Each row is a point on a tangle of strands that fork, close into loops and nearly touch. The rows are in no order.
In the rows, 100 means zero.
Points whose rows are less than 59.8 apart are linked; no others are.
k_718: [111 103  95  71 101 124 131  85 103  96  79 115 121 102  81  87  63  99
  87  99  95  69  92 110  77  99  50 102]
k_639: [ 95  97 101  95  94  97 105  95  99 109  93  98 113 124  96  89  94 125
 116 100  95  86 100  86 121 107  87  91]
k_476: [ 91 109  82 118  91 111 106  93 119  96  98 117 122  84 108 103 116  91
 129 111 111 105  95  86 100 107  97  88]
k_212: [ 87  94 121 112  89 128  98  84 111 111 105 123  97  75 112 108  97 104
 111  94 110  96 109  82 129  78 103 110]
k_467: [ 95  88  90  93 110 122 146  95 128 103  72 122 112  82 119 117  80 105
  81 111  91  86  93 107  91 113  74  89]
k_490: [ 92  88  92 109  81 102 127 104 120  85  86 121  93  87 102 101  88  94
 100  94 107  77  85 107 107  87  51  86]
k_56: [ 56 123 122 108  94  99  86 116 103  94 111  90 104  92  98  91 100  97
 133 117 126 109 115  93 107 104 105 104]
k_220: [ 88 123  99 126 102 101  88  83 112 100 112 107 100  68 103 109 117  84
 128 115 118 115 108  90  89  95 140 104]
k_196: [115  74  98  81 117 113 155  79 125  87  60 105  96  98  98 106  55 108
  76 108  80  57  85 121  84 102  65  93]
k_7: [118 108  80 117 100  75  84  87 111 129 119  83  83  85  90 117 144 110
  96 103 103 112  92  91  84 105 125  79]
k_802: [ 87  82 118  88 109 123 142  99 111  80  70 106  97  98 106  93  71  92
  74 102  66  83  96 124  95 118  88  93]
k_933: [ 95 106 101  92  82 102 100  92  84  95  97 117  98 109 106 102  70 114
 106  98 131  85 105  99 118  71  75 117]
k_654: [ 91  87 104 130 101  83  74 105 109 100 113  89  82  87 101  94 143  84
 122  79  87 109 100  84 125 103 122  89]
k_354: [108 116 120  94 111 121  85  94  92  99 139  88 108  99 100  97 102  88
 105 127 111 116 107  96  70  94 138 124]
k_610: [ 90  95 118 106 106  87  91 113 106 124 125  82  69 101 103 106 134 106
  88  93  79 106  96  98 103 110 123  90]
k_871: [ 96  89  79 116  93 103 104  89 118 111  84 101 118  95 105  94 131 107
 111  86  93  96  98  82 123 123  87  81]
k_548: [113  95 100 103 101  92  84  99  86 108 103 105  86 100 103 107 105 106
  93  79  99 106 104  96 118  88 115 105]
k_605: [ 88 105  91 119 104 106 122 104 119 109 107 106  97  80 116 123 123  82
  98 106  94 100  88 107  88 104 112  86]
k_190: [ 93 117  90  85  95 111  80  91  81 100  94 120 128 100  98  98  83 105
 107 103 125 115 113  90 103  89  91 121]
k_518: [116 104  82  87 112 110 118  91 103 110  88 112 121 107 118 115  86 113
  89 115  95 106 100 102  92 112 111 100]
k_729: [105  78  87  90 110  92 139 102 124  97  51  97 103 108  97 104  84 102
  81  92  67  74  85 118  93 124  76  91]
k_254: [108  83  88  95 104  83 102 112 103 100  59  94 104 110  78  87 105  99
  81  68  63  94  92 110 105 126  79  87]
k_527: [104  97 105 100 102  90  75 123  88  84 103  92 114 114  74  71 106  83
 117  85  82 110 102  87 104 105  92  94]
k_581: [101  90 107  95 104 123  81  82  86  92  82 124 126 100  90  79  84  87
 104  83  76 105 108  81 122  92 102 108]
k_142: [ 99  96 137  88  96 137  96  89  87  87 124 100 119 109  88  74  77  79
 106 107  95  80 106  91  97  72  95 127]
k_657: [126  84 105  78 127 124 119  85  83 103 106 107  99 102 121 111  82  98
  64 100  76 102 102 111  91  95 125 113]
k_906: [107 117  76 117  93  91  77  78 101 118 103 100 106  73  92 111 133 106
 115  93 129 115 106  86 100  95 116 100]
k_892: [ 91  98  87 107 105  94 107 130 112  93  87  98 108  94  98 103 119  76
  84  97  77 115  87 117  80 124  94  86]
k_719: [ 96 104 112  97  97  91 104 129  89 106 112  82  71  98  99 110 108  98
  65  84 102  97  98 127  92  99  95 102]
k_569: [ 68 110 128 128 104  91  80 105 119 111 124  82  77  77 100  98 129  83
 132 107 103 106 108  88 104  98 135 104]
k_888: [ 91  96 102 114  95 105  88 100 115 118 105  93 119  92  92  89 139 100
 118  88  87 105 102  75 116 119 102  86]
k_330: [111 106  99 112 101  96  75  92 108 111 124  88 111 102  89  96 128 101
 133 113 103 113 102  75  96 100 127 100]
k_208: [ 86 122  98 107  94  71  84  89  97 122 108  80  94 103  96 111 119 133
 124 113 132 106 111  93 107 102 124  99]
k_273: [107  81 140  83 104 130 131  83  86  77 120  87  92 118 111  80  76  87
  85 106  79  70  96 115  94  91 102 109]
k_281: [109  93  96  97 104 117 132  79 113 121  90 122 100  90 123 124  80 122
  87 101 108  78  98  96 111  87  86  96]
k_623: [100  94 110 105  94  92  88 112  79  66 102 102  87 116 105  85  76  82
 111  89 101  96 105 109 119  77 102 111]
k_136: [ 70 121 100 127  97  88  89  81 111 102  99 103  92  74 115 114 114 105
 127 113 125 115 113  91 111 101 138 100]
k_54: [112  79 130  88 102 132 135  79  94  71 104 105  90 105 104  87  62  87
  81 103  87  63  95 119  97  75  86 103]
k_943: [101 112 118 102 105 112 125 106 102  96 136  80  89 102 119 111 109  88
  96 126 108  90  95 117  73 100 121 103]
k_134: [114 118  71 109  93  84  90  93  87  86 102 110 100  99 103 112  99  91
 121 107 134 109  98 104  92  81 109 109]
k_560: [110  97  99  85 114 127 131  84 103 100 102 112 117 110 127 111  76 108
  92 131  90  96 100 104  90 104 117 104]
k_961: [107  99 111 108  93  91  76  87  90 109 122  90  94 118  95 102 100 108
 135 108 120  89 107  81 120  67 119 122]
k_312: [105  93  82  81  99  86 120 125  97  81  64  95 101 109  86  94  83  87
  75  86  89  94  91 131  80 117  68 110]
k_297: [ 91 100 108  81  90 130 105  71 104 103  80 129 127  94  87  82  66 110
 100  99 104  80 103  83 110  88  60 101]
k_303: [ 64 129 122 109  98  86  90 117  94  81 119  78  84 101 109  96  92  95
 126 124 136 106 113 108  97  98 118 110]
k_76: [129 108  94  90 106  93  83 107  87 109 124  82  80  99  89 114 108 111
  66 113 110 126 101 110  64 101 119  98]
k_463: [100 117  76 110 104  72 113 108 105 102 102  84  86 103 111 127 114 102
  91 123 113 107  87 127  68 110 119  90]
k_187: [ 89  97 106 109 100 120 124  95 107  91  99 122  86  80 133 122  80  99
  93 109 112  98 102 110 111  85 107 101]
k_359: [107 103  70 110 100  69  80 113 107 116  95  84  80  84  85 124 131 105
  66 100 106 133  92 113  70 115 105  78]
k_291: [ 96  94 104  87  87 119 114  91  94  62  85 122 108 104  85  72  58  83
 106  99 101  81  94 107 100  82  58 105]
k_50: [ 86  92 113 102  96  99  97 112  99  78  95  95 114 119  77  67  92  88
 129  94  79  89  99  89 115 105  81  88]
k_483: [ 72 118  93 119 103  65  63 107  96  98  98  84  84  78  92 104 125 101
 103  99 119 138 113 102 100 110 124  84]
k_40: [ 94 104 112  94  95 115 125 114  99  77 106  99 106 111 108  92  85  89
  95 116  98  88  96 114  85 106  88 102]
k_442: [ 96  99 101 115  91  87 103 118  91  75 102 103  72  99 116 105  90  84
 103  90 109  95  99 117 117  81 103 102]
k_314: [ 82  80 113 116  82 104 126 102 127  83  98 109  92 102 106  92  93 104
 112 109  94  74  87  96 119  98  70  74]
k_398: [123  92  96 107 111 100  99  90  97 121 118 110  76  84 115 124 117  98
  89  85  93 106  98  98 103  85 131 104]
k_841: [ 93 114 105 107 104  75  50 117  87  90 115  78  84  92  80  93 111  98
 103 106 117 142 113  92  86 104 123  92]
k_103: [113 113  76  99  98  77 113 106 101 113  97  90  93 113 108 124 107 118
  93 115 116  98  90 115  85 106 103  94]
k_392: [ 96 106  77  99 110  96 135 114 113 114  86 101  93  81 118 138 102  99
  70 101 113  94  91 129  76 104  86  99]
k_506: [ 83  89 139  91 116 111  66  96  92 117 121  97  96 104 100  87 103 106
 109  99  81 117 121  76 121  99 136 124]
k_632: [126  94  92 104  98  74  67  89  89 124 117  81  86 113  88 104 127 126
 111  91 109 107 103  80 118  92 115  97]
k_427: [ 90 117 114 116  88  87  79  93 100 108 122  86  91 101  89 102 104 106
 148 115 140  92 112  86 109  74 115 118]
k_803: [114  72  62 105 104  81 136 100 130  98  56 106 102 100 114 122  96  99
  92  90  89  77  81 113  99 113  71  90]
k_341: [ 70 121 111  95  95 100  89 121  88 108  95 100  94  87 102 104 100 111
  88  93 117 119 114 108 106 107  99 105]
k_642: [ 83 102 133 100 102 103  83 120 102 105 127  76 110 113  80  76 114  99
 130 108  88  99 107  78 106 110 105 101]
k_767: [111  84 113 105  98 108 122 105  93  84 110 105  75 102 118 105  87  86
  91  91  91  77  95 114 110  78 103 103]
k_563: [ 86  90 121  99 103 138 136  96 113  82 102 121  96  78 126 107  74  91
  81 113  98  91 101 111  99  91  93  98]
k_265: [ 96  93  82 109 103  88 104 104 106  92  79 105 106 109 117 106 106 104
 107 103  88 111  98 101 112 123 111  88]
k_655: [109  92 119  95 112 123 129  96  94  85 130  91  91 106 131 107  93  86
  92 122  95  92  98 116  85  97 125 109]
k_30: [118  95 103  97 101  91  52  81  86 117 116  88 120 117  81  92 110 111
 130 104 111 109 115  70 119  79 118 121]
k_566: [116  79  87  95 108  73  99 117 104 108  73  87  90 114  91 101 113 110
  69  82  64 106  91 109  97 129  95  85]
k_881: [112  89 122  84 109 120 120  85  90  92 108  96 104 127  98  83  79  97
  93 107  69  77  94 103  97  97 106 103]
k_508: [ 84  98 115 112 100  97  69  99 111 126 115  80 108  88  82  90 144 111
 125  89  98 115 116  68 120 113 111  98]
k_760: [136 102  72  87 108  96  69  93  90 109  91 109 120 101  90 102 102 112
  80 102  99 140 104  89  86 110 112  97]
k_909: [ 98  94  78  99 105 123 130  91 120  90  75 133 123  81 118 110  84  94
  99 111  97 102  94  99  96 110  84  93]
k_516: [137  88  82  94 106  98 119 105 102 104  91 103 107 110  90 102 103  91
  87  86  74  85  85 106  86 103  89  93]
k_140: [ 77 116  79 121  86  63 103 107 109 102 103  80  93 110  99 108 126 105
 128 114 123  95  89 106 100 108  97  80]
k_283: [ 66 105 144 101 106 113  74 114  94  99 114  94  92  92 106  86  94  95
 114  97 100 115 122  89 123  98 121 119]
k_953: [106  80 100  83 122 112 139  98 114 102  64 102 104 101 104 104  82 100
  68  97  54  84  92 116  91 127  98  93]
k_785: [ 92  97  97 110 112  91  95 100 106 103  97 103  94 101 120 109 118 106
 100 107  82 121 101  96 109 125 134  88]
k_227: [ 86  93 123 114  92 120  75  94 112  94 112 109 121  94  91  82  99  85
 149 108 109  98 112  68 120  80 100 119]
k_825: [ 99  83 103 106  98 106 125  90 111 111  84 117  86  96 118 112  92 112
  88  86  88  79  96  99 124  97  89  88]
k_973: [ 61 103 129 114  95 103 100 126 106  97 108  94  78  87 114  97 106  87
  99  90  93 102 105 107 121 102 106  95]
k_799: [126  84 104  88 110 103  90  89  97 131  96  99 104 105  82  89 116 110
  80  68  60  96  96  85 110 109 103  92]
k_66: [127  78 109  76 129 112 119  95  86  94  98  96  94 108 108  96  87  91
  59  96  56 103  98 118  82 113 120 105]
k_237: [ 82  97 127  97 105 108  78  98 101 134 112  95  97  93  97  96 122 121
 101  89  85 112 114  76 123 112 121 106]
k_842: [105  95 100  92  98  84  76 106  74 101  86  99 100 113  85  88  93 112
  94  71  98 105 110  95 124  95  91 102]
k_423: [ 71 109 138 104 114 100  62 126  97  91 119  82  92  92  93  80 105  86
 113 101 100 126 119  90 108 107 127 111]
k_269: [122  97  81 107  98  79  55 104  87  96 108  89 110 102  72  88 125  99
 117  86 108 126 105  79 104 100 103  94]
k_422: [ 91  99 107 122 105  98  78 102 101  76 108 104  96 100 114  93  98  79
 137 108 103 109 106  86 118  91 127 105]
k_732: [133 103  78  92 107  89  64  83  84 106 105 103 110 111  96 107 100 115
  95 112 108 132 105  86  93  96 129 105]
k_46: [ 95  91  99  96  85 118 125  95 111  72  89 134  99  82 104  96  66  93
  96 100 114  85  92 108 104  80  56  98]
k_971: [ 79  86 105  98 100 110 125 100 111  84  66 116 108 104 112  92  77 105
  96 105  76  97  99 104 114 122  91  87]
k_4: [ 87  99  66 101 100  87 109 122 115  93  64 108 116  88 102 108 110  83
  85  92  93 119  90 118  85 129  78  95]
k_583: [ 97 105  86 105 104  94 128 120 102  86  98  95  89  94 118 123  99  84
  81 112 108 100  90 134  75 103 101 101]
k_107: [ 81 118  90 123  86  73 106 111 104 103 109  88  77  95 104 116 117  95
 112 104 125  91  90 114  96  89 100  89]
k_275: [107  96 134  82 110 124  93  88  76 101 134  92  90 105 119 101  88  94
  77 104 104 101 114 106  97  81 131 133]
k_453: [ 87 121 110  86  97 107  89 121  78  91 105  95 103  98  95  93  91  98
  85  98 119 117 110 114  88 104  95 115]
k_536: [ 81  96 111  89  95 108 108  99  99  74  81 106 122 120  79  64  73  98
 119 105  80  86  99  96 109 111  72  89]
k_557: [ 56 118 101 134  86  91  99  92 123  99 103  98  91  72 109 108 121  95
 137 114 129 100 104  95 110 100 109  87]
k_886: [ 76  89 104 115  98 103 109 102 111  83  84 112 102 105 125  98  94 103
 119 109  88 105 102  92 127 115 107  84]
k_653: [ 76  97 123 114  88 115  98 110 108  95 107 109  88  82 109  98  99  91
 113  92 103  94 105  93 125  85  98 101]
k_932: [119 107 121  87 106 104  82 109  82 101 145  68  79 102  96 100 112  99
  68 117 109 120 106 111  60 103 126 107]
k_513: [ 79 118  72 107  87  98 113  93 110 111  82 120 102  74 117 122 104 110
 103 100 138 102 100 105 105 102  80  96]
k_166: [120 108  82  73 103 105  94  90  86 105  79 112 136 119  80  83  80 105
  94  98  89 102  99  96  92 107  81 106]
k_266: [132  93  73  91 121  96 114 112 104 103  89  98 103  92 103 122 106  92
  67 105  84 118  90 117  67 114 109  98]
k_329: [ 84 108 133 108  99 108 111 118 107  98 139  77  85 108 108  95 114  86
 110 118  96  86  96 105  86 101 116 101]
k_809: [ 80  88  79 120  92  82 125 107 127 114  77  98  91  97 119 123 118 105
  90  93 100  85  87 114 109 113  79  79]
k_523: [ 91 120 112 108 103 119  93 103 105  99 123 103 110  83 102 102 110  84
 115 117 109 113 104  92  81  98 124 109]
k_47: [ 97 105 102  90 112  97  87 112  95 104  99  94 104 108 104 101 104 112
  81 113  85 130 105 102  91 127 122  95]
k_749: [121  91  89 103 100  83  65 116  91  95 106  88 108 110  70  81 124  94
 104  88  83 125  97  84  96 113  98  83]
k_936: [146  91  77  96 119  98 102  92  97 117 111 105  93  94 104 123 111 102
  75  98  85 113  91 100  82  96 122  98]
k_479: [ 87 117 116 124 109  74  61  89 116 110 129  75  77  68  81  96 133  89
 119 117 103 125 109  83  72 105 152  95]
k_798: [111  86 116 107 102 114 116  95 100 105 123 110  76  91 117 111 102  90
  97  89  88  83  95  98 109  77 115 106]
k_986: [103  92 108  94  94 116 141  86 112  98 102 110  96 110 118 111  70 121
  93 123 108  69  92 104 101  89  80  94]
k_711: [ 93  95 119  92 101  96  89 101  94 113 109  84 114 128  83  80 101 120
 123 100  86  92 107  78 122 106 101  95]
k_311: [105 113 108  98 105  89  58 110  78  95 116  91  87  94  90  99 101 101
  89 102 117 135 114  97  87  92 126 111]
k_263: [110 105 111  85 105  95  69 111  70  92 113  90 102 118  90  89  88 103
  84  99 103 121 112 101  95  93 112 115]
k_697: [104  99 133  81 106 134 111  83  83  92 136  85 105 110 122  96  82  91
  89 122 111  89 109 109  85  87 120 127]
k_928: [ 88 121  95 121  96  89  79 116 109 101 116  91  99  77  83 100 137  78
 114  96 109 115  97  97  82 102 110  91]
k_521: [ 92  88 119 112  99  94  80 105  91  71 105 101  92 115 108  83  82  85
 133  99  99  97 109  88 132  81 113 106]
k_826: [ 74 125  77 113  85  73  77 104  92  97  90  99  98  78  93 102 120 100
 119  88 141 121 109 102 108 102  89  97]
k_702: [114 103  72  90  96  87 110 100  86  88  76 116  99 112 114 114  71 108
  92  97 121  99  99 118 100  92  86 115]
k_891: [ 77  89  92 129  91  97 113  99 123 110  89 102  95  90 117 109 128  99
 106  91  94  90  93  96 123 111  92  77]
k_955: [108 103  85  99  86 108  97 100  96 100  92 116 118  95  85  88 103  91
 110  77 105  92  96  90 106  92  67 101]
k_811: [100 105  94 118 108  98  97  99  99  75 104 110  94 101 125 109  94  84
 119 118 102 118 101 102 100  99 139 103]
k_621: [103 102  81 113  88  95  91 113 101 103  93 108 100  81  90 100 126  84
  98  65 105 102  95 101 107  96  79  91]
k_634: [108 110  67  92 102  95  87  96  98 110  77 110 128  97  99 101 110 115
  96  97 106 126 104  93  99 124  94  96]
k_691: [123  93  90  87 106  83  87 115  94 119  92  88  95 111  84 101 108 119
  63  86  85 113  98 104  88 117  93  90]
k_552: [102 102  79 110  91  72  96 115  99  96  95  87 106 118  89  95 120 104
 121  96 106  99  93  98 107 112  84  84]
k_784: [ 52 119  98 120  79  99 108 104 122  90 102 109  97  76 109 105 105  95
 129 119 135  99  98 101 101  97  82  90]
k_155: [ 87 106 123 120 108  85  74  91 119 125 134  77  77  83  90  98 144  98
 132 111  95 109 106  78  93 103 145 105]
k_942: [104  97  91  76 100 103 111  84  95  85  55 106 121 125  67  70  67 102
 106  94  76  80  91 107  99 115  64  90]
k_465: [104 113 100 102 101  80  94 116  89 114 118  81  64  92  98 123 117 106
  64  95 115 110  99 124  79  96 114  99]
k_478: [ 72 116 101 110 100  80  81 118  96 107  98  92  80  85 105 113 116 107
  86  93 112 128 109 113 104 111 116  92]
k_44: [ 76 101 137  92  98 115  99 100  94  90 118  91 110 125 106  85  75 111
 121 128 107  90 110  90 113  94 105 113]
k_743: [114 101  78 110  98  62  57  97  87 104 105  76  90 106  79 101 127 119
 111  94 120 129 110  84 110 103 111  87]
k_951: [114 100  98  82 102 115  86  84  78  91  82 118 129 112  78  75  76  88
  97  86  84  97 102  94 103  88  87 111]
k_86: [ 78 116 120 112  94  94  70 104 109 132 120  77 101  81  74  99 136 113
 129  99 119 110 117  79 107 101 110 107]
k_205: [ 93 126  72 102  84  88  90 100  92  94  98 114 108  89  94 103 103  93
 126  99 140 110  99 101  95  93  81 108]
k_169: [ 93 104 135  97 104 107 100 101  86 102 135  84  68 102 122 107  98 101
  90 107 110  97 109 112 101  86 134 122]
k_870: [115 101 100  87 109 113 123 116  89  85 105  93 102 101 109 106  91  84
  71 103 100 103  97 129  71 103  99 109]
k_710: [ 61 112 130 120 100  98  93 114 110 104 118  90  64  78 118 106 115  89
 105  97 102 106 108 104 113  96 129 101]
k_898: [111  82 117  83 109 128 129  76  91  65  79 107  95 106  91  81  56  79
  83  97  75  69  94 127  92  89  81 103]
k_301: [123  99  77 113  88 100 117  88 110 112 106 109 102 100 103 114 111 104
 115  97 115  77  86  91 103  82  87  93]
k_455: [ 96  85 125 100  93 117  88  79  91 104 103 115  98 104 102  94  80 106
 109  90  99  84 110  80 134  67 102 118]
k_625: [128  86 103  71 123 110 106  96  89 106  84  98 103 108  86  91  88 102
  58  86  56 105  99 110  83 119 107 100]
k_336: [ 98  92  56 114  93  73 108 106 120 117  72  94 104  99 106 116 132 107
  90  83 108  93  88 111 104 120  71  84]
k_165: [103  88 107 101 108 118 104  99 105 111  88 114 109  89  97  93 110  92
  85  75  61 101  97  92 110 114 101  90]
k_844: [ 76 120  86 104  86 101 122 101 111  90  99 115 101  90 115 114  91 101
 113 125 133  97  94 109  89 100  79  97]
k_410: [109 107  73  81  99  92  89  99  91 102  76 106 136 116  87  84  95 114
 105  99  99 114 102  92  99 122  80  97]
k_466: [116 103  67  83  97 103 119  75 112 120  70 119 129 106 108 105  80 127
 101 102 112  82  97  91 104 107  63  95]
k_105: [110  95 101  95  97  84  93 119  77  83  91  98  90 115  87  88  88  92
  90  74  90  97 100 115 107  93  88 105]
k_20: [119  92 124  82 104 101  66  94  82 129 130  87  91 115  80  94 108 118
  88  91  90 107 108  81 105  84 118 119]
k_43: [119 106 106  67 102 107 108  97  72 101  93  90 109 124  86  88  71 110
  66  94  99  84 103 120  83  96  82 117]
k_29: [ 89 102 119  90 100 110 123 122  98 116 100  90  87  95 101 104 101 101
  62  81  87  84  98 121  93 108  82  98]
k_900: [ 99 110  94  85  83 122 106  92  99 102  95 124 130  95  82  83  82  98
 108  96 110  86  97  88  96  89  56 105]
k_461: [ 87  89  94 101  89  90 130 125 102  72  78 103  81  98 116 107  78  85
  83  94 102  89  92 135 104  96  76 103]
k_612: [102 102  83 111 106 122 129  97 121  96 100 124 117  75 116 118 105  82
 106 114 101 102  90 100  85  98  98  91]
k_967: [ 99 108 134  93 104  94  83 122  83  95 141  61  70 110  97  90 110  97
  80 107 109 109 107 114  77 103 121 108]
k_333: [ 84 113  88 103  95  79  78  87  96 122  98  83 113 107  94 102 122 136
 127 104 133 112 117  80 126 111 102  97]
k_912: [109  96 110  82  98 103 120  88  96 112  92  95 105 132  91  88  77 124
  98 103  84  68  95  99 108 101  85  94]
k_703: [100  86 111 103  99 134 126  96 110  80  98 127 104  80 103  97  80  79
  94  94  86  86  95 102 102  85  84  96]
k_110: [111  99  73  75  96 107 129  81 115 107  68 124 118  99  99 101  63 116
  92  98 110  73  93 101  91 101  45 101]
k_246: [120  90  70  90 109  91 118  92 100  99  61 116 107 109 120 118  78 114
  87  98  98 100  98 110 104 111  98 105]
k_253: [106 102  86  95  96  90 135 105 105 104  95  97  89 118 120 122  86 120
  94 116 113  78  90 118  94  99  88  96]
k_149: [101  91 114  99 103 135 103  92 105  99  95 124 116  84  95  87  94  82
 100  82  70  96 102  86 111  95  99 101]
k_926: [ 76  84  82 105  84  90 134 109 130  85  68 115  98  97 111 106  89 100
  98 106 104  80  82 115  99 111  48  85]
k_645: [ 88 104 127  97  92 132  86  93  98 103 117 108 124  97  86  85  88  91
 124 111 111  93 112  78 104  75  96 125]
k_351: [115 103  78 112 103  80  74  99 103 115 105  91  87  84  90 115 133 106
  82 101 100 135  98  96  81 113 122  79]
k_78: [101  96 109 100  98 120 128  83 113  93 111 112 107 113 122 108  78 116
 113 136 105  84  96  92 102  93 105  98]
k_175: [ 93 106  71 106  89  70  96 117  93  99  74 105  84  91 108 116 105 102
  88  79 123 108  98 123 108 100  83 100]
k_211: [109  83 126  91 103 102  82  93  89 123 115  94  90 112  82  84 111 111
  97  72  66  88 102  80 123  92 108 106]
k_346: [ 80 114 132 113  96 100  91  99 101  96 133  82  82 101 107 101  94  98
 136 128 130  91 112  97 100  79 127 124]
k_540: [100  91 126  94  95 130  99  90  90  68 106 112 112 108  85  70  69  72
 109 100  86  81  98  94 104  73  86 109]
k_374: [ 91 115 102 100  99  88  95  98  96 105 108  92 103 119 109 105  98 122
 120 122 116 107 105  94 107 105 119 100]
k_558: [ 99 106 135  90 101 110  67 111  85 123 133  84  88  95  80  95 111 104
  90  89 105 110 114  91  99  85 115 123]
k_17: [133  91  88  92 115 106  83  96  94 100  96 108 122 108  92  92 106  94
  89  99  66 127  97  87  89 114 119  96]
k_636: [ 90 120  97 123  92  75  93 121 103  99 122  79  78  91  91 109 127  81
 105 100 114 100  90 115  80  93 107  92]
k_114: [125  97  95  84 109 113 134 108 102 106  95  98 110 104  95 102  91  92
  76  97  83  81  89 115  75 105  84 102]
k_98: [127 109  71  83 100  78  85 109  86 121  87  96  98 106  88 113 102 123
  70  88 117 114 100 108  84 104  85 102]
k_875: [100  94 131  97 108  96  88 118  93 108 140  77  64 107 100  95 123  95
  86  97  81 106 100 102  93 104 128 103]
k_878: [121  96  70 112  99  93  87 105 105 115  90 105 108  82  91 105 135  92
  85  70  96 112  93  96  97 109  89  86]
k_592: [ 96 106 102  93 109 100 104 125 101  93 105  86 111 113  99  96 109  94
  85 118  81 118  95 110  74 130 110  91]
k_137: [109 105  68  82  96  84 114 112 110 118  67 100 117 103  88 103 101 110
  84  81 101  88  90 110  83 123  52  97]
k_588: [120 106 121  83 107 115  85  96  85 107 139  81 110 121  93  91 100  99
 100 120 100 102 103  92  80  90 124 121]
k_720: [121  80  94 101 100 105 116  82  97  96  77 120  93 104 101 100  78  98
  92  77  81  76  94 101 119  82  86  97]
k_144: [101 110 103 116 104  94  72 110 106 108 122  95  87  75  88 104 134  83
  97  95  95 126  99  92  81 103 128  92]
k_313: [121  96 113  73 112 134 127  72  91  92  82 104 113 109  74  80  64  88
  79  95  76  65  94 115  80  90  73 103]
k_322: [130  82  80 101 104  92 111  97  95  78  74 111 109 115  93  91  86  86
 103  88  73  91  89 105 101 100  93  97]
k_708: [109  99  67 102  83  81 107 105  98  87  82 109 110 109  91  92 101  95
 119  86 111  89  87 100 104 101  58  95]
k_418: [101  98  64  85  98  81 119 123 111  94  63 102 115 102  90 103  97  90
  88  93  95  98  84 119  76 125  59 104]
k_780: [ 85  98 128  96  95 126 122  97 104  81 116 102 108 114 114  90  75 102
 109 130 104  85 100 100  98  97  98 103]
k_925: [ 98  79  93  85 109 115 149  87 133  91  60 122 105  80 103 107  63 107
  78 105  90  71  90 113  85 108  51  88]
k_80: [ 84 100  88 109  86  83 112 121 100  88  83 106  77  94 114 112  93  93
  91  86 115  95  96 126 115  91  82  98]
k_228: [119 110  83 102 106 100 102 104  91  79 106 110 108 105 109 106  93  84
 108 114 107 113  96 108  82  95 114 107]
k_459: [132 102 100  73 108 110 102  80  78 112 108  99 117 131  97  99  76 113
  79 109  94  87 102 102  93  84 104 116]
k_555: [ 95  88 112 116  93 115  92  91 113  92 110 106 117 104  96  81 106  94
 143 107  93  91 101  69 122  93  99  98]
k_838: [103  97 112  84 119 117  95  94  86 109 103 110 100 101 116 105  91 109
  70  98  79 121 111 101 101 110 130 111]
k_959: [118 112  75  82 100  92 105 108  84 106  86 108  99 100 101 116  85 108
  76  89 123 105 100 120  84  96  81 114]
k_128: [ 76 115  81 109  91  83  75  91  92  98  86 100 110  89 103 100 113 115
 126  94 137 123 119  88 127 106 100 100]
k_921: [ 91 117 107  83  92 111  93 105  74  89 105 106 108 108  99  92  74 101
  96 101 128  99 111 108 100  83  87 123]
k_938: [137 103 106  78 109 105  96  86  77 105 135  83 103 129 104 103  89 106
  83 122 104  98 100 105  81  83 125 119]
k_302: [ 94  94 109  91  92 106  95  83  83  96  83 117 104 114 104  94  64 117
  98  91 105  88 110  95 130  79  88 110]
k_361: [ 98  86  99 108  84 117 108  81 119  86  92 121 125 100  93  79  94 100
 130 102  97  83  94  74 118  95  69  85]
k_213: [ 84  99 142 100 100 116 101 115 101 103 131  83  93 108  96  84 107  92
 113 105  82  88 102  90 100 102 109 107]
k_701: [138  97  81 100  98  77  83  95 100 133 116  82  87 113  87 110 131 123
  90  93  99 102  92  89  97 102 107  86]
k_339: [111 100 109 108 105 109  95  95 106 106 125 100 102 101 104 101 116  93
 119 109  88 103  97  85  98  97 129 103]
k_99: [118 114  71 102 103  76  78  80  97 113  97  95 104 105 106 115 112 128
 107 118 119 129 104  94  97 111 133  92]
k_922: [110 111  73 116  95  96  93  80 109 109 102 104 119  93 102 107 127 104
 126 107 117 107  99  82 103 103 111  93]
k_830: [ 98  87 109 111 103  85  79 108  98 114 111  94  69  91 103 103 130 100
  88  73  79 115 102  94 118 104 121  91]
k_997: [100 111  99  87 100 102  62  91  79 107 104 103 129 112  87  94  92 109
 115 107 119 119 117  81 108  84 109 121]
k_806: [ 86  80  89  92  90  94 131  97 118  70  50 119  95 100  94  90  63 100
  94  93  91  78  90 119 106 109  51  90]
k_836: [ 85  86 100 125  80  89 114 104 118  98  99  98  90 104 107  99 114 104
 121  96 101  77  90  92 126  98  78  78]
k_14: [101  95  91 133  97  76  87 104 112  99 116  85  89 100 101  99 143  84
 129  93  93  99  88  89 109 103 116  81]
k_113: [122 102  63  97  96 100 115  84 111 120  79 115 118  94 107 112 103 113
  99  87 113  87  96  93 104 103  74  95]

A tip is a point with one link. Name the tips that can be reached along the links from each point below, in the order of the rows.
k_54: k_169, k_301
k_427: k_56, k_479
k_467: k_196, k_605, k_906, k_513, k_43
k_98: k_254, k_392, k_44
k_592: k_312, k_803, k_625, k_137
k_552: k_297, k_359, k_942, k_878

How many points has the smallest loop of links through each point below? Write 0 if it is on no loop.
k_398: 8
k_886: 0
k_311: 7
k_870: 9
k_114: 11
k_898: 0
k_836: 0
k_967: 0

Name the points in between on the shortest way along the links from the first point to the second, in order.
k_654, k_826: k_830 > k_548 > k_842 > k_105 > k_623 > k_521 > k_422 > k_811 > k_228 > k_134 > k_205
k_552, k_269: k_140 > k_107 > k_636 > k_928 > k_144 > k_351 > k_7 > k_701 > k_632 > k_743
k_540, k_423: k_291 > k_46 > k_490 > k_314 > k_836 > k_891 > k_871 > k_888 > k_508 > k_237 > k_506 > k_283
k_47, k_729: k_785 > k_265 > k_886 > k_971 > k_802 > k_953
k_467, k_557: k_909 > k_612 > k_476 > k_922 > k_330 > k_339 > k_523 > k_220 > k_136
